Each row is a point on a landscape with many valleys, with its height.
From any point a ball takes the steepest step (drop divided by distance) to one of its 2 nearest points. It stops when none of these is lower. Distance is the straight distance between rows; heights are no part of it.
deles height 338: [ -3  -4  30  28 -17  39 -22  -1 -15   3  16  17   1   2  16   1   9  26
  -4   8  24  35]
todal height 575: [ 12  -1 -16 -11  10 -16   9   5  11 -16 -19  -9 -21  10  -5   0  -2   1
 -10  12 -35 -13]
Kun height 618: [-23  12  -5  35  24 -65  16   5  12   2  22  26  -3  -9  15 -17  21  12
 -12   5   9   7]
bol height 542: [-10   3 -30  -3  17 -35   5  -5  13  15  -2 -26  -8 -30 -14 -24  31 -25
  -2   0  29 -14]
zemuk height 121: [ -1   1 -18  18  21 -40  13   2  15   6  18  21 -21 -15  24  -6 -14 -12
  -6   3 -35  -9]
ror height 473: [ -4  -5   6 -13   1   7 -24  -9  24   6 -28  -3 -12  -9  -8  -3   9 -28
  -2 -10   8 -21]
fegul height 326: [ 40 -16 -15 -16  10  20   6 -38 -13   8 -19 -20  12 -22 -20  -8   3 -11
  29  14  18 -15]
tob height 474: [ -7  10 -42 -18   1 -20  -8 -28  21  13 -17 -22  -4 -28 -14  -8  40 -38
   1  -1  10 -35]
mipo height 606: [ 24   0 -26 -18  10 -19  25  -9  12   2 -10 -28 -11   7 -15  -2 -19 -18
   4  11 -41 -25]
sufiz height 278: [ 34   2   9  -4 -43  16 -25 -10   6   1 -16   7  -1  15 -39  25   7   5
  -3  -7 -18  -9]
gup height 244: [ 39 -13 -20 -23   7  15  15 -40   4  28 -16 -29  13  -5 -24   1   0 -34
  29   6  11 -30]
kotos height 507: [  5  -6 -13   8   8  20  14  18 -13  -2   6 -15  -6  -3  15  -3 -38  -6
   4  14  -1  22]
Buvi height 390: [ 27 -32  -2  -5   9  29   0 -21 -32   1 -24 -37  12 -15 -30   1  -1   8
  31  11  21 -14]
sizu height 490: [  0 -24  -1 -10 -11  52   7  26 -24 -22 -24 -25   2  29 -34  22  -4  11
  21   8  -1   5]
nibo height 603: [-21   6 -19   1   6 -18  31  33 -17   0  -3 -40   7 -10  -1 -16 -30  -3
   7  -4  38  23]
Katu height 692: [-37  21  21   3  -7 -18   0  38 -12   9  27  35  12  49  45  11  -1  15
 -28  -9  -3  14]
bomip height 203: [  1  11   2  13  15 -26   6  -9  10  -1  34  22   0 -32  20  -7 -15   2
  -5   1 -39  -6]
mesef height 407: [ -8  -7  20   8 -27  27 -31  11 -28   2 -16 -43   7  -4   0  18 -11  22
   2 -20  -5 -15]
dova height 252: [ 29 -24  -9 -19 -20  15  -2 -38   9  37 -24 -77  -7  28 -28  -8  12 -20
  25  -2  -8 -29]
tukop height 321: [  5  -1  28  14 -30  28 -37   5   5  -2   5  34  -5  21 -11  16  16  22
 -20   0   8  20]
fug height 517: [  6 -11  -4   2 -16  44   6  26 -14 -18 -11   8  -3  33 -23  19   6  18
   0  21   1  24]
papak height 609: [ 14 -25 -10 -13  38   8  14 -16  16  22  -3   6 -18   7 -15 -13 -16 -40
  25   9  18  -8]
Bog height 351: [-27  13  31   4   2 -19 -24  19  10   8  26  -1  -2  -8  12  -4   6   5
 -28 -26  -4  -7]
niron height 347: [ -4  10  14 -18 -15   6 -38 -17  -7 -10 -15   9   9 -29  45   3   9   9
 -20 -21  -9 -15]
zefug height 303: [ 17   1  22   5 -26  16 -27   7  15   4   0  21  -9  26 -41  21   7   6
 -11  -1   0   2]
Nisog height 230: [ 22   5   0  -7 -48  15 -23 -22   6  12 -29 -24   7  -4 -30  21   4 -12
  10 -20 -14 -28]
Gogel height 120: [-31  -1  10   5   5  27  16  39  -8 -31  25  41  12  27   0  17  14  27
   4  10   4  38]
Dal height 379: [ 30 -16  14  -2  21   1  17 -21  -7  16  42 -23 -10 -15 -42 -11  -2   5
  14   0  -9  -9]
bal height 366: [ -6  -2  25  27  -1  19 -12 -11 -23  -1  22  -3  21 -33   8  -3  -2  22
   4  -1  21  16]
vof height 416: [ 16  27  23  -3 -41  10 -17 -25 -26 -17  -1  38  25   9  51  12  15  43
 -18  -3  -6  19]
Puv height 686: [-15  16   3   3 -25  -3 -22  32  12   8 -19   7   0  32  10  15  -8 -10
 -23  -6   1   6]
Mogam height 125: [-36 -19  -5  -2  43  -1  16  34   6 -19   5  20 -19  13   3  -9 -11  -4
   4   0  10  15]
ril height 549: [ 24 -23   1 -17  19  36   3 -25   4 -16  -8  37 -14   9 -13  -1  -4  -3
  20  24  -6   4]
sez height 443: [  9 -26   9  -9   9  39   0   0 -28 -21 -29 -25  10   2 -33   7  -1  17
  27   7  15  -7]
Gutun height 576: [ 21 -28  -5 -13  26  30  20  -9   7  11   5  15 -18  22 -24   2 -20 -22
  20  15   1   4]
fus height 376: [ -4   0  21  -4 -19  29 -34  -2 -18  -5  -9 -10  15 -21  19  20 -11   7
  -7 -27 -12 -19]
Sipu height 689: [-13 -10 -39  -2  24 -47  36  22  -3   6  -3 -29 -14  -8 -12 -34 -17 -11
  10   3  37  18]
loruz height 408: [  0  26  26   0 -20   6 -18 -34 -30  -8  11  24  47 -17  62  -3  15  33
  -6  -5  11  12]
pebu height 251: [  6   0 -36  17  24 -53  25  -9  22  24   2  11 -18  -6  -9  -8   2 -33
   8   3 -20 -28]
Fidok height 138: [-35 -20   4  -2  24  30  23  43  -1 -22  26  26 -12  17 -10   4  -4   5
  16   6  13  32]
gudan height 673: [ -9  19 -14  11  -8 -15   4  25   6   7 -28 -10   4  14  23   4  -8 -11
 -15   6  16   9]
Tazar height 325: [-35   2 -10  15  35 -35  20  16  -6 -24   4  45  15   3  42   1 -10   6
   0   7 -17   5]
foz height 690: [-30  10  15  -4 -18  19 -24  38  -2   4   1  30  12  43  34  22  -6  -2
 -23  -9  11  14]
Nada height 414: [ 28  10   0   5 -17  -1 -12 -19   9 -12  -5  32 -17  -8  10  -1  12  18
 -19  10 -23   8]
Sisam height 318: [-29  16  21 -12  10 -26 -23  -5   7  -5   2  28  17 -15  41  -1  16   3
 -22 -20  -6 -21]
refo height 146: [ 44  -4 -14 -15 -28  16   5 -42  14  30 -25 -30   2  10 -30  10   6 -29
  23  -2  -9 -31]
Palem height 323: [ 11  -4  23  22   7   6  -1 -12  -7   2  36  -4   1 -26 -22  -5   0  15
   4   5  -3   7]
bazuf height 566: [  3  20   6   8  -4 -22  20  17   8   0   2 -10  14  -4 -40  12   5  -5
  -2  -2   4  -7]
gid height 699: [-26  23  37  16   5 -21  -6 -16  -2  -7  53  33  25   6  53 -14   6  34
 -12  -1 -14  16]
Mek height 512: [  5  -1  -5  -6   5 -15  23   6  -3   1  -4 -51   7  -8 -42  -4   0  -5
  11  -2  12 -11]
Dula height 422: [  5  15  22 -11 -50  27 -34   4 -26 -10 -10  28  24  23  35  28   3  31
 -20 -15  -4  10]
div height 695: [-34  23  31  20   9 -35   8  14  -6   3  49  26  14  16  43 -11   4  27
 -21  -6  -4  14]
Teka height 439: [ -9 -17  -3   0  -2  24  -5  17   0  13 -10 -42 -16   3   1  -5 -34 -23
  11  -6  13   8]
Kuru height 531: [ 25 -12  11 -17   0  32 -16 -25  20 -12 -23  51  -8   6 -22  11   2 -14
  11   0   0  -7]
Poz height 253: [-23  -4   6   1  28  -2  -4  11   9 -17  -1  39   4   0  19   2 -14  -8
   1   1  -2   3]
Kipum height 368: [ -8  14 -16  27  13 -28  18  -1  -8 -15   8  43  12   1  49  -5  -4  17
  -5  21 -16  18]
Nasub height 651: [-21  12 -15  11   1 -18  16  29  -8   3 -20 -24  15   1  21  -7 -10  -6
  -6   5  43  19]
leket height 377: [  5  21 -17 -24 -32   3 -33 -32   3  -5 -25  -1   0 -44  31   6  25  -8
 -16 -33  -9 -28]
nak height 541: [  4  -3 -10  -8   9  11  12  21  -3 -33 -10  12 -12  21 -10   9   7  17
  -9  21 -20  15]
Kel height 333: [-18 -24 -11 -18  33  -6  36  34   1 -10  14 -18 -28  16 -24 -16 -26 -13
  11  -4   4  10]
lomu height 394: [  6  17  -4  13 -14 -10   2  -8   2 -17  11  58  -2  14  40   7   3  27
 -19  18 -32  24]
tuka height 621: [-16 -15 -32  -1  40 -52  20   6  13   9   5 -15 -20 -20 -13 -37   7 -18
   6   0  39   5]
fale height 391: [ -4  12  17  21  -4   7 -14 -25 -25   2  35  -1  39 -44  37 -12  11  28
  -1   2  15  16]
Femob height 265: [  7   0  12  13  21  -5   7 -16  -1  -8  43  13   0 -33   4 -12 -13  12
   5  11 -26  11]
bida height 446: [-25  -7 -15 -10  -3   5  36  52   0 -11   2 -28 -18  33 -25   1 -24  -9
   8  -5   8  20]
vilu height 441: [ 16 -13   0  -9   3  -9  18  -9  -5  28  24 -69 -12 -10 -46 -15   6  -4
  13 -14  -1 -22]
Pov height 419: [ -2  10 -26 -17 -12  -1 -22 -24  13   5 -27 -21   2 -39   9  -2  22 -26
  -2 -14   1 -30]
nobip height 596: [ -8  17  -8  15  16 -50  22  14  12  -3   4  12   0  -9 -18  -5  18   6
 -13   4   3  -3]
tonov height 636: [ 15  12 -19  -7 -15 -22  27   8  23  22 -10 -47 -10  27 -29   0 -18 -28
   7   4 -27 -12]
pur height 505: [  2  -5  15 -12   7   5 -35 -29  29  -2 -15  33 -16 -18 -12  -5  18 -18
  -5 -14   4 -19]
kad height 432: [ 16  20   1  20 -18  -8 -12 -14   9  10  -1  22  -4 -16   9   2  16   7
 -22   8   2   9]
Zam height 353: [  9 -17  -2  -5 -22  21 -10   0   1  16 -26 -70 -21  20 -20  -6 -10 -13
  12  -5  -4 -10]

For each start below, name the point where the ball stops.
div => nibo
tonov => zemuk
vof => zemuk
Gutun => niron
nobip => zemuk
tuka => niron
mipo => refo
kotos => refo
Nada => Mogam
sez => refo
deles => refo
